The views of a scene show one set of named points, each view turned or mirrored, shifted and resized as a whole, with a little noise and some points left out.
In the rows, 128 means zero.

Scene 1
View 1
falon: [137 110 159 125 100 113 147 104 137 113 139 117 122  92 134 127  91 140
 167 163 134 122 139  87 128 140 127 147 108 140 142 136 122 134 115  71
 134  85 116 120 100 124 126 127]
nivo: [168 113 138 139  81 129 146 110 153 139 141 112 154 123 131 139 114 145
 147 122 141 126 116  88  86 124 127 138 135 105 109 134 125  93 137 145
 126 103 128 136 108 118 129 128]
Paz: [159 125 147 147  92 123 130 107 149 128 127 109 141 112 133 134 115 144
 149 147 138 114 133  73  93 123 119 144 136 123 127 139 137 109 127 117
 128  93 123 109 120 124 129 127]
sokez: [174 110 129 132  89  93 130 103 160 130 143 116 135 119 132 122 109 137
 168 158 136 127 130  87  84 127 135 151 137 122 134 139 122 102 139 114
 121  94 135 113 113 128 122 132]
Sizog: [143 105 154 120  99 118 144  94 125 119 131 119 121  90 136 120  94 133
 172 166 139 121 143  96 134 157 133 146 102 127 138 137 124 130 123  72
 139  78 121 120  93 118 126 125]
pofus: [168 112 135 133  92 130 129  97 136 138 127 114 133 115 131 126 111 133
 164 145 145 119 137  99 103 149 132 143 125 103 115 136 135  99 139 123
 134  88 134 120 103 114 122 123]
Fomak: [166 103 136 126  87  72 135  96 162 118 147 120 134 108 136 114 103 139
 176 176 130 129 130  79  91 127 138 155 127 141 154 141 110 116 137  84
 117  89 129 107 110 133 127 136]
Tibep: [163 128 141 148 103 130 109 101 139 132 112 106 122 111 129 126 117 132
 159 161 141 107 150  80 101 141 120 150 137 118 124 141 153 106 129 112
 132  82 130  92 119 123 121 124]
pariz: [155 119 150 141  85 131 150 109 147 130 136 112 151 113 133 139 111 148
 144 128 139 120 121  82  97 124 122 137 128 116 118 135 128 108 127 126
 130  97 120 132 109 118 132 128]
Safip: [144 127 158 143 102 139 133 115 140 124 127 105 127 104 129 138 104 144
 151 145 138 113 139  82 113 128 114 141 127 126 121 134 144 118 114 107
 134  92 119 117 114 123 126 122]
nek: [158 110 135 124 109 127 125 105 137 131 132 111 109 110 126 126  94 130
 175 157 143 123 145 109 117 153 131 147 124 114 116 132 137 110 127 108
 137  87 136 121 100 120 113 122]
Bemik: [181 110 122 134  85 114 127  98 153 142 135 115 140 127 132 125 116 134
 164 142 143 125 128  96  81 137 136 146 139 102 115 137 127  88 147 138
 125  95 140 121 107 119 122 128]
nam: [168 117 126 133 111 121 109 110 151 134 132 104 107 122 122 128 100 130
 175 159 140 122 146 103  99 140 127 151 142 116 114 134 145  99 130 125
 131  93 141 109 113 126 110 124]
mufi: [162  90 137 110  84  90 154  89 143 123 149 128 134 102 139 114  96 136
 179 163 135 134 126  99 113 149 148 149 106 122 143 136 102 117 140  84
 128  86 131 131  88 121 127 132]
View 2
Safip: [123 145 133 153 135 161 138 158 142 155  82 126 126 115 126 129 136 148
 153 126 173 114  81 125 150 205 114 137 134 109 138 126  95 145 139 132
 103 170 114  89 147 138 120 123]
Sizog: [143 173 144 155 137 177 148 106 153 119  68 140 115 114 133 143 126 134
 132 117 149 110  73 134 145 215 110 152 111  85 150 123 104 123 119 155
 135 129 156  90 159 128 119 121]
nam: [109 127 138 146 146 137 159 154 137 131  82 108 126 125 136 127 150 138
 154 133 151 119 107 119  95 169 104 143 130 122 144 124 130 132 155 118
  97 132 119  87 126 123 110 114]
pofus: [115 152 159 131 148 145 163 142 135 141  84  93 139 134 139 126 132 137
 145 136 167 121  95 125 124 182 121 148 119  91 145 128 108 131 145 122
  95 130 132  90 120 141 117 119]
mufi: [163 168 155 134 149 181 167 112 131 113  90 123 133 125 129 145 123 127
 119 117 120 101  79 143 110 195 115 143 115  65 163 116 114  99 129 159
 129 106 144 106 124 122 109 132]
Paz: [132 141 143 142 137 155 138 170 125 166  90 115 124 118 129 137 144 140
 142 132 167 112  92 131 136 190 114 132 140  97 134 111 104 133 149 124
  81 165 115 103 126 137 116 129]
Bemik: [122 137 162 121 153 140 170 160 117 147  99  83 147 139 137 127 139 135
 141 136 153 116 105 129 101 165 120 139 130  87 144 121 117 120 158 117
  81 125 116 100  95 137 110 124]
sokez: [145 138 147 135 145 157 154 159 117 140  97 111 128 123 130 143 146 130
 132 129 133 105 100 137  97 172 108 133 139  90 145 105 124 111 153 131
  90 132 121 110 108 123 106 130]
pariz: [137 144 146 129 141 167 151 170 126 166 102 106 150 128 120 123 125 149
 143 127 168 106  78 130 151 200 128 129 136  85 147 126  83 136 142 135
  94 168  94 100 116 147 117 137]
Fomak: [170 147 139 147 139 176 142 144 117 130  95 137 111 110 127 160 149 121
 118 119 115  95  91 147  94 184  98 130 138  81 147  92 130  97 144 149
 104 127 138 121 122 110 103 134]
falon: [150 165 131 159 132 185 140 120 153 125  75 151 115 109 123 143 126 138
 135 113 146 105  68 135 148 222 109 142 120  93 150 120  99 127 121 160
 136 148 137  92 164 125 117 126]
Tibep: [109 144 145 152 134 138 136 154 133 156  69 113 109 115 143 142 153 132
 146 139 179 125 103 127 130 183 104 145 133 112 124 111 118 141 149 115
  78 153 145  92 142 135 119 114]
nivo: [129 138 157 115 149 152 166 174 118 164 109  84 163 139 123 116 126 148
 145 134 164 110  89 129 129 181 134 131 136  82 149 129  92 129 152 123
  84 151  90 101  92 148 113 134]
View 3
pariz: [182 112  85 111 110 155 156 121 126 120 131 150 188 155 105 104 111 125
  99  35 154 118 125 121 142 120 137 112 102 113 103 124 122 129 146 101
  99  91  78 141 155 142 130 119]
Paz: [169 130  93 120 126 139 139 129 115 109  97 150 198 161 107 110 121 115
  94  56 143 119 118 117 136  98 130 121 106 108 101 138 113 137 170  99
 108  84  89 143 134 134 140 112]
Tibep: [142 163 115 116 127 136 114 136 105 106  55 147 210 174 103 114 128 107
  99  70 140 127 129 119 125  98 126 117 106 105  92 154 112 126 174  92
 126  88 101 145 117 120 122 101]
falon: [143 137  96  91 121 127 186 130 171 128 120 150 191 150 138 120 128  93
 123  61 147 134 145 122  99 133 134 113 126 151 141 174  83 164 167  76
 144 130 104 162 129 107 136 119]
nek: [125 145 120  81 105 143 135 121 131 114 103 138 189 181 112 130 139 120
 117  63 147 130 149 134 102 129 127 115 131 116 104 133  99 112 144  71
 150 116 100 154 119 114  97 105]
nam: [132 137 114  97 114 135 119 121 105  99  99 134 193 191 107 137 145 129
 101  72 134 119 128 130 111  95 124 125 135  89  90 108  96 110 158  77
 143  94  95 149 112 130 106 102]
mufi: [164 114 114 102 121 151 167 109 146 121 134 138 142 158 148 137 158 131
 139  68 182 118 140 132 102 155 142 124 167 171 140 142  97 132 169  71
 160 132  88 140 122 120 149 114]
pofus: [153 137 116 102 111 162 121 119 111 113  98 141 179 176 104 117 133 132
 113  54 163 121 139 131 127 133 133 114 122 120  95 128 123 102 147  87
 129 100  87 137 132 128 110 106]
Sizog: [137 149 113  88 116 140 173 128 164 132 104 150 180 155 136 121 135  99
 133  64 162 137 156 129  98 153 135 109 131 162 136 183  94 145 160  74
 153 138 105 155 128 100 125 113]
nivo: [185 104  93 112 105 166 139 113 108 114 137 142 172 164 101 109 122 145
 102  37 163 110 123 126 147 123 139 116 112 108  94 102 129 107 137 100
 101  85  70 132 153 151 126 118]
Fomak: [168 113 103 126 144 125 160 117 128 105 117 142 159 157 151 142 164 126
 118  84 158 110 111 121 106 104 134 136 166 145 135 139  81 153 205  79
 155 106  94 139 106 131 179 112]
sokez: [169 114 105 122 130 139 134 114 108 102 115 137 166 170 126 136 152 138
 106  72 155 109 111 124 122 102 132 131 148 118 109 113 100 125 181  86
 138  92  86 135 115 141 153 109]
View 4
nek: [103 118 135 120  93 164 125 134 154 142 139 121 127 145 127 167 128 149
 133  99 123 145 145 133 118 134 116 118 164 120 122 122 138 128 113  90
  95 131 111 108 139 138 119 116]
Safip: [141 122 148 111  98 155 130 126 152 136 150 114 123 144 116 138 105 148
 139 107 131 134 131 143 138 131 109 129 166 107 116 128 132 132 118 103
  84 141 122 121 121 130 128 102]
falon: [124 125 139  86  95 160 137 119 148 128 149 122 129 147 132 150 101 158
 167 113 116 125 155 123 125 135 105 131 151 112 134 129 153 114 111  83
 110 121 110 119 112 126 139 109]
nam: [117 118 129 129 102 147 125 135 152 142 139 123 134 135 125 163 134 131
 126  89 127 140 133 138 122 130 120 116 161 118 120 124 127 133 124 114
  91 133 116  91 159 137 108 115]
sokez: [123 122 139 119 106 125 129 125 142 125 147 125 140 146 121 148 128 121
 140 105 115 122 137 142 119 131 110 124 160 119 135 144 128 117 135 118
 117 122 115  89 160 136 119 125]
Paz: [146 124 152 111 102 136 130 122 150 131 146 119 134 146 111 134 108 135
 137 112 126 126 129 150 134 127 110 127 163 105 125 144 129 123 126 122
  93 133 126 109 141 129 125 112]
Fomak: [125 127 131  94 106 124 138 117 138 119 145 131 149 142 130 152 116 126
 163 107 106 111 152 129 115 130 108 127 144 116 150 147 143 103 132 114
 129 108 109  86 153 128 128 126]
nivo: [126 115 159 142 108 130 118 131 141 120 159 110 119 165 107 125 130 119
 117 116 124 129 123 158 129 136  98 134 188 122 112 145 108 132 138 107
 112 142 119 110 143 144 122 119]
Sizog: [106 125 144  89  86 169 133 122 154 132 140 122 132 154 128 162 106 163
 158 117 113 133 164 129 119 135 108 124 155 115 135 132 157 108 106  77
 109 119 109 122 118 130 141 116]
Bemik: [112 116 150 141 103 131 117 132 147 130 145 119 134 158 111 150 140 118
 114 109 119 133 130 156 118 132 110 120 178 123 123 147 116 124 135 116
 112 130 118  95 167 145 114 130]
mufi: [ 93 120 142 102  97 144 128 122 141 117 146 125 134 163 131 158 126 138
 157 120 102 122 163 129 105 139 101 129 161 127 144 144 148 102 123  81
 140 109 100 103 138 139 137 132]
pariz: [135 117 159 126 104 137 124 125 143 122 159 111 121 162 109 124 117 131
 131 118 125 127 127 153 133 135  98 136 180 115 115 142 119 129 131 104
 106 141 120 118 129 138 128 113]
View 5
Fomak: [153 112 161  91 111  72 151  97 167 139 152  94 146 109 100 109 116 132
 119  93  97 182 143  68 154 113 132 157 163  94 107 132  93 160 101 130
 158 107 117 154  93 169 110 134]
Bemik: [143 110 144  76 121 134 113 147 150 127 149 109 127  90 132 105  96 112
 129  92 106 159 145 147 140 124 134 169 148 134 141 126  81 165 116 120
 144 120 155 126 106 119 125 111]
mufi: [139 122 139  79 118  90 158 104 155 106 182 115 130 119 137 113 108 154
 140  85 102 178 160  81 161  93 141 197 147 103 102 157 102 186 101 144
 154 100 129 161  84 158  92 136]
Paz: [157 120 125 118 139 119 125 126 167 110 134 125 131  95 119 131 126 103
 110 106 119 147 130 132 163 140 139 145 159 116 120 119 107 121 110 122
 153 113 139 133 104 144 132 117]
Sizog: [165 143 124 118 156 105 154  93 158  86 187 136 143 129 152 147 119 139
 139  86 108 169 140  87 179 121 151 193 154 101  79 163 139 163 100 151
 167  97 125 164  65 160 108 137]
falon: [169 141 118 120 151 103 158  84 159  92 174 131 136 123 135 152 133 138
 129  93 112 164 145  79 187 123 142 172 164  96  81 147 129 145  92 150
 165  92 112 167  71 170 107 133]
nek: [174 141 135  94 159 148 122 116 136 113 179 116 141 110 151 145 103 121
 147  80 104 164 141 123 168 141 136 179 159 128 104 142 111 167 100 144
 160 112 131 151  67 131 127 116]
Safip: [171 138 107 125 159 138 129 113 156  95 147 137 127 102 136 155 133 108
 118 103 122 142 135 129 182 148 140 149 163 117 105 125 120 118 101 137
 157 105 126 144  87 147 129 113]
Tibep: [177 129 146 130 161 125 111 129 163 120 146 120 157 106 130 139 112  89
 125  90 109 157 110 134 154 164 144 151 161 123 110 132 127 134 117 121
 165 125 142 135  85 134 149 122]
pariz: [139 121 100 103 132 133 131 132 161  91 139 139 108  93 134 128 130 118
 112 111 127 138 152 141 170 119 140 156 149 120 129 120  96 125 108 130
 142 104 141 133 112 140 114 111]
pofus: [152 127 130  95 144 138 118 138 151 104 161 128 132 102 150 125 103 115
 135  88 110 155 137 144 153 130 143 179 147 131 122 141 107 161 114 128
 153 115 151 134  90 124 127 117]

Which points are out of place in each view (at most two, in the order of its rows)? Write - if all are in place.
view 1: nam
view 2: pariz, falon
view 3: nivo
view 4: Paz
view 5: -

Scene 2
View 1
Nud: [177 119 141 113 147 142  99 142 126 130 136 178 168 130 162  53 158 143
 102 155 140 119 155 104 103 123 123 108 137 119 151 119 114 129 141 110
 100 109 116 150  98 119 118 111]
Felig: [159 151 122  93 102 155 119 109 103 173 186 153  89  68 108 101  83 154
 160 107  90 140 236 146 111 164  74 141 145 128 108 118 112 166 155 105
  97 110 131 121  90 123 143 140]
mosu: [167 122 143  97 120 146  94 133 116 124 157 164 150 101 158  69 152 146
 117 131 153 145 195 106 122 110  79  89 151 132 135 108 153 123 132 112
  86 105 143 167 119  93 124 132]
sitez: [180 122 145 108 140 141  96 148 130 130 133 168 174 133 164  58 159 144
 100 146 156 126 173 103 118 123 117  94 143 111 144 107 135 120 130 110
  99 105 126 155 100 109 123 121]
Gemo: [154 158 159 111 102 148 133 165 144 141 130 117 141 145 151  95 144 136
 111 108 141 162 192 119 139 172  97 117 142  69 117  96 140 150 140 105
  76 100 162 153 114 141 147 143]
muvoz: [145 163 133 112  96 153 152 134 111 185 175 114  78  95 103 140  72 144
 146  95  95 148 230 163 134 188  90 152 129  87 106 109 103 162 159 100
  99 109 141 111 103 151 165 151]
beli: [148  99 146 155 152 140 146 154 105 127 142 157 134 135 164  97 154 131
 100 169 125 125  96 124 106 113 121 144 113 111 171 149  75 137 161 113
  96 122 103 141 139 155 132 104]
Raf: [143 121 123 132 127 150 148 117  83 164 187 157  78  78 120 122  92 144
 146 140  83 129 167 154 101 136  87 164 120 134 137 151  70 161 172 105
 100 123 103 115 119 147 143 123]
gog: [186 135 142  92 129 140  86 151 135 142 140 152 176 127 150  70 139 146
 101 123 169 126 228 108 141 136 127  70 149 103 131  81 165 103 115 108
 109  98 141 150  86  91 133 140]
kufi: [149 122 127 125 123 150 138 117  93 154 181 162  87  79 127 105 105 148
 145 137  88 135 167 144  97 136  83 155 130 136 135 147  78 164 169 108
  94 118 112 128 115 141 137 121]
pifop: [137 122 137 150 131 147 168 138  92 156 165 141  86 109 132 128 106 136
 131 145  87 135 128 152 108 148 100 174 109 107 145 153  57 164 177 106
  96 122 106 120 131 172 148 119]
seteg: [173 143 122  94 121 147 105 124 114 169 170 158 119  89 117  92  92 154
 138 118 110 121 232 138 117 157 106 119 141 118 118 107 118 140 142 104
 113 110 121 121  78 114 139 138]
kurar: [169 114 138 101 134 147  89 123 115 116 150 195 155 101 168  37 168 148
 120 154 131 136 154  96  91 103  78 107 151 147 146 134 123 144 147 116
  79 108 125 167 112 105 108 109]
fal: [161 159 144  96 100 151 119 144 130 160 157 125 124 112 128 103 110 146
 127 101 133 151 237 133 140 170  95 111 145  89 110  91 144 141 136 102
  93 101 153 139  95 123 150 151]
View 2
kurar: [ 99 128 181 155 149 123 145 111 133 106 124 106 149 137 109  88 154 126
 169 112 128 124 136 149 140 161 122 149 139 120 142  95 122 110 133 135
 133 116 121 147  88 153 134 109]
sitez: [118 121 146 148 146 129 138 130 125 111 132  90 130 138 123  83 146 121
 161 113 125 111 141 156 126 164 108 121 145 126 144  99 120 118 137 143
 147 140 106 148  98 161 135 123]
Felig: [106 163 148 165 132 121 126 111 122  81 144 124 157 147 142  93 129 156
 174  93 162 111 121 140 108 110 128 157 156 123 114 155 118 127 139 175
 156 116 154  99 111 131 123 163]
fal: [135 146 120 154 138 129 115 130 128  91 154  95 136 154 142  83 130 149
 161 100 147  90 131 141 100 128 118 135 165 124 123 139 112 124 130 163
 170 143 126 103 111 144 120 150]
muvoz: [116 155 121 155 118 123 119 123 126  88 138 101 155 139 144  99 115 174
 146  77 152 104 117 134  82 104 116 146 172 132  94 169 118 131 133 173
 170 133 147  99 111 134 116 182]
kufi: [ 84 144 170 157 125 120 141 101 123  95 112 122 167 125 123 102 131 157
 158  83 143 135 116 141 114 122 124 159 153 135 104 144 122 124 142 161
 139 103 149 131 100 138 125 163]
Raf: [ 81 142 160 154 117 122 140 103 119  96 106 122 168 119 126 105 124 162
 150  73 142 136 111 142 108 116 121 154 159 143  96 155 121 127 145 166
 140 104 152 136 103 136 123 181]
pifop: [ 82 130 152 148 110 120 147 112 126 106  97 101 166 113 118 112 118 172
 125  65 126 139 112 138  94 122 109 147 162 143  85 151 128 125 140 152
 142 119 141 146  95 144 122 177]
Gemo: [137 135 120 149 134 126 121 137 145 101 145  72 139 147 126  90 129 157
 137  96 130  91 137 136  91 142 111 134 166 119 116 124 116 115 118 140
 170 155 116 116  97 152 119 129]
seteg: [110 152 140 158 137 126 132 122 110  92 145 116 139 144 145  89 134 140
 178 101 156 111 128 153 114 123 116 135 150 127 126 143 118 132 145 177
 154 126 138 113 112 142 132 162]
mosu: [125 128 154 153 151 135 117 116 137  99 134 105 141 149 123  76 150 126
 169 113 132 101 135 145 135 158 129 140 152 127 144 103 109 112 132 142
 152 124 116 133 101 148 124 122]
beli: [ 88 107 160 138 121 126 153 120 128 122  90  89 154 109 105 104 132 149
 122  80 106 138 123 148 114 155 104 128 155 143 106 116 125 118 139 133
 134 126 114 177  88 158 129 149]
Nud: [104 124 156 149 141 123 151 129 120 113 125  93 134 131 117  92 146 126
 159 109 125 122 139 159 126 161 104 123 141 126 138 100 124 120 139 143
 141 136 113 155  93 161 139 124]
View 3
pifop: [136 132 116 133 102 125 109 155 121 107 151 153 137 139  81 136 132 157
 186 107 154 100 118 144 131 144 131  94 159 172 116  97 127 175 122 106
 114  84 154 109 119 154 104 131]
fal: [127 118 112 130  89 114 108 152 121 151 166 115 174  84  72 160 166 134
 136 118 119 123 103 123 104 135 160  75 139 211 103 127 125 134 199 158
 151 121 167 113 136 122 122 167]
seteg: [120 110 122 146  92 109 120 148 120 154 150 123 174 108  89 151 163 141
 156 102 132 132 123 125 100 143 160  79 149 216 101 107 131 138 178 176
 149 114 176 147 130 134  98 147]
Gemo: [132 133  99 127  99 121  91 157 106 133 168 109 168  83  72 151 158 120
 127 126 112 112  98 135 107 134 145  90 130 182 103 119 118 133 196 131
 152 114 149  83 146 110 149 169]
kufi: [121 120 116 127  92 115 127 150 118 128 157 135 163 135 100 130 131 146
 190 102 154 112 129 134 119 149 147  93 161 195 127 102 135 165 140 131
 127  98 164 130 122 149  92 118]
mosu: [125 113 103 136 108 104 139 147 117 152 160  89 191  99 112 120 160  97
 143 128 133 130 144 119  93 130 141 105 123 194 122 123 146 124 180 162
 151 126 137 110 154 104 142 127]
Felig: [113 114 117 118  76 113 124 148 119 154 168 126 182 112  90 153 140 149
 177 101 135 123 109 122 111 152 175  73 163 227 122 117 132 151 183 158
 145 113 189 141 120 140  80 141]
Nud: [124 123 107 166 121 107 117 156 100 131 132 104 171 116 114 115 162 104
 141 110 135 127 150 140  92 138 120 115 121 166  98  85 133 126 155 160
 147 107 131 120 155 108 144 126]
Raf: [125 120 121 127  92 118 130 150 127 123 153 147 155 143  96 133 129 159
 200 104 160 108 128 135 127 147 146  88 167 195 127 102 138 174 128 125
 117  92 166 131 115 159  83 118]
beli: [140 131 108 156 127 119 116 157 114 102 135 131 141 136 100 112 145 124
 161 117 152 106 144 148 116 133 105 118 132 145 109  87 133 158 115 114
 117  88 121  95 143 132 142 118]
sitez: [128 118 106 163 120 105 119 154 107 141 138  95 174 104 108 122 170 100
 130 118 127 132 147 134  88 133 125 111 117 173  97  97 135 121 167 166
 151 114 130 112 159 104 152 133]
gog: [131 111 111 164 116 104 121 151 121 159 144  95 182  82  94 140 190 105
 115 121 119 142 139 121  84 126 140  95 114 196  89 116 136 112 193 188
 159 129 144 121 159 102 151 154]
muvoz: [131 122 118 116  80 125 100 152 128 139 172 147 154 101  59 172 148 167
 165 111 132 109  86 129 122 142 167  64 164 214 110 124 119 161 178 132
 133 105 187 117 113 149  94 167]
View 4
beli: [ 79 149 110 108  99 138 119 157 140 143 148 120 103  91 136 105 116 150
  95  99 121 150 109 173  87 135 108 143 150 113 121 110 114 119 164 124
  93 133 124 155 149 143 128 100]
muvoz: [128 174 163 128 119 145 109 153 186  73 149 154 133 114 123  98 137 109
 152 117 123 100 154  93 146 192 132 147 112 148 116 107  84 158 155 107
 132 145 145 133 118 122 148 127]
gog: [116 124 111 171 102 107 102 115 161  95 109 159  99 123 110  86 168 122
 163 117  95  76 130 119 135  94  82 120 165  95  96 143 123 102 118 116
 124 148 147 147 125 129  93  89]
kufi: [125 156 128 121 124 149 110 161 142 119 165 140 131 116 144  94 124 140
 136 111 139 118 147 162 121 187 115 137 108 124 122 107 109 140 155 125
 120 127 112 126 126 122 142 124]
Raf: [124 163 132 119 129 152 113 167 145 117 173 136 134 112 145  89 121 134
 133 119 145 125 145 155 119 200 113 144  99 130 130 106 106 149 159 116
 114 133 109 130 130 122 149 127]
Nud: [ 96 122 103 139 101 113 100 137 134 130 126 149  95 115 126  97 130 151
 136  98 109 106 126 170 108 110  89 124 160  94 105 127 123 101 137 128
 110 133 135 149 135 128 110  95]
fal: [128 153 144 148 108 129 107 128 178  75 127 162 120 119 114  97 160 111
 159 112 106  78 148  98 147 141 115 128 142 123 100 120 100 131 134 116
 136 145 150 133 118 125 118 111]
seteg: [133 135 130 156 123 123  95 143 157  95 139 163 120 131 125  83 139 124
 171 122 122  81 152 126 143 166  93 133 117 116 112 130 112 133 133 112
 126 144 131 135 117 111 128 115]
mosu: [131 141 103 150 108 133 120 114 143 115 129 143 119 118 132  93 182 129
 141 115 109  88 132 153 129 101  97 110 155  90  96 129 132  95 128 138
 131 130 123 119 127 141  90 101]
kurar: [116 128  95 134 110 129 108 131 117 137 135 149 112 124 141 101 146 158
 134  93 117  96 139 194 114 115  97 106 155  86  96 117 130  92 134 148
 127 116 118 121 130 130 104 104]
sitez: [101 126 105 148  99 114 103 127 142 121 119 150  98 114 121  96 146 139
 140 101 100  98 124 153 116  98  88 120 168  92  99 132 122  98 131 127
 114 136 139 147 134 134  99  91]
Gemo: [103 161 144 122  93 132 115 128 178  86 117 154 112 107 113 120 155 124
 131  89  94  92 137 110 132 115 132 121 171 123  91 107  91 118 144 131
 135 134 163 133 127 140 114 106]
Felig: [150 154 142 142 130 140 101 147 159  90 153 164 137 134 134  90 143 122
 168 118 132  80 167 127 150 190 113 131 104 126 111 113 103 144 138 120
 140 134 125 116 111 111 137 130]
View 5
pifop: [119  77 102 136 128 141 165 164 128 190 114 111 138  73 100 114 118  69
 144  75 141 136 150  80 128 131 116 132 120 120 138 113 127 110 135 134
 110 134 142 107 164 106  92 149]
Felig: [118 100 110 171 125 151 137 177 125 156 163 113 112 125 117 134 134 110
 159 140 148 124 167  73 144 105 132 134 148  92 134  94 127 124 153 151
 103 100 116 102 150 126  67 131]
beli: [118  97 123 122 124 134 143 136 100 170  89 117 146  82 115 113 108  84
 127  72 138 150 126 100 120 162 102 126  98 138 107 133 134  98 131 134
 119 137 152 119 135  84 116 167]
Gemo: [117 107 116 157 111 150 125 148 137 116 134 120 145 129 115 125 131 115
 130 121 114 115 124  60 111 138 111 129 117 120  97  71 174 126 179 165
 122 132 151 117 125 121 122 162]
muvoz: [122  84  86 168 118 147 151 184 158 156 154 115 131 114  97 120 142  97
 150 114 129 115 150  62 129  93 119 139 147 101 140  74 139 135 171 153
 101 118 132 100 165 130  85 142]
kufi: [116  91 116 147 130 144 150 163 110 179 132 109 119  97 115 125 120  84
 154 108 151 139 161  85 142 130 126 131 128 110 134 117 122 107 132 135
 106 116 128 107 155 108  73 137]
seteg: [125 114 114 168 121 145 118 173 120 143 151 122 124 131 121 128 133 131
 144 134 153 131 153  91 128 107 119 136 146  93 122 107 119 125 155 154
 103  93 118 105 136 116  87 153]
sitez: [122 132 141 146 117 141 101 134  92 122 116 125 139 132 131 125 119 133
 123 122 140 143 123 103 116 155 106 125 110 120  84 120 142 110 151 157
 120 111 140 123 103  94 120 173]
kurar: [113 125 157 142 126 148 114 127  69 139 121 114 121 124 145 136 106 115
 142 133 149 148 145  94 137 175 126 120 101 119  91 129 144  93 129 146
 125 111 134 124 108  97  96 150]
mosu: [113 131 139 157 117 140 109 133  89 121 131 118 116 153 138 130 128 121
 141 143 127 145 129  96 141 153 118 120 113 124  90 108 153 103 160 155
 117 103 140 125 113  95  96 148]
Raf: [119  86 106 147 129 141 157 170 117 190 130 111 120  91 108 120 123  80
 154  98 151 140 161  89 145 118 125 134 134 110 142 118 116 109 134 132
 102 114 127 105 165 105  71 136]
gog: [123 141 130 165 108 140  87 146 107 102 133 131 132 160 132 124 136 153
 126 141 132 138 116 104 116 130 100 128 127 114  83 106 141 122 174 168
 111  95 134 120 103 100 118 173]
fal: [121 113 107 171 112 148 120 165 137 122 151 123 130 144 115 127 143 126
 141 136 125 120 134  73 124 111 115 132 137 106 111  76 152 132 180 163
 108 109 135 110 132 122 100 152]

Which points are out of place in each view (at most two, in the order of its rows)? Write - if all are in place.
view 1: muvoz
view 2: kufi
view 3: Raf
view 4: mosu, Gemo
view 5: -
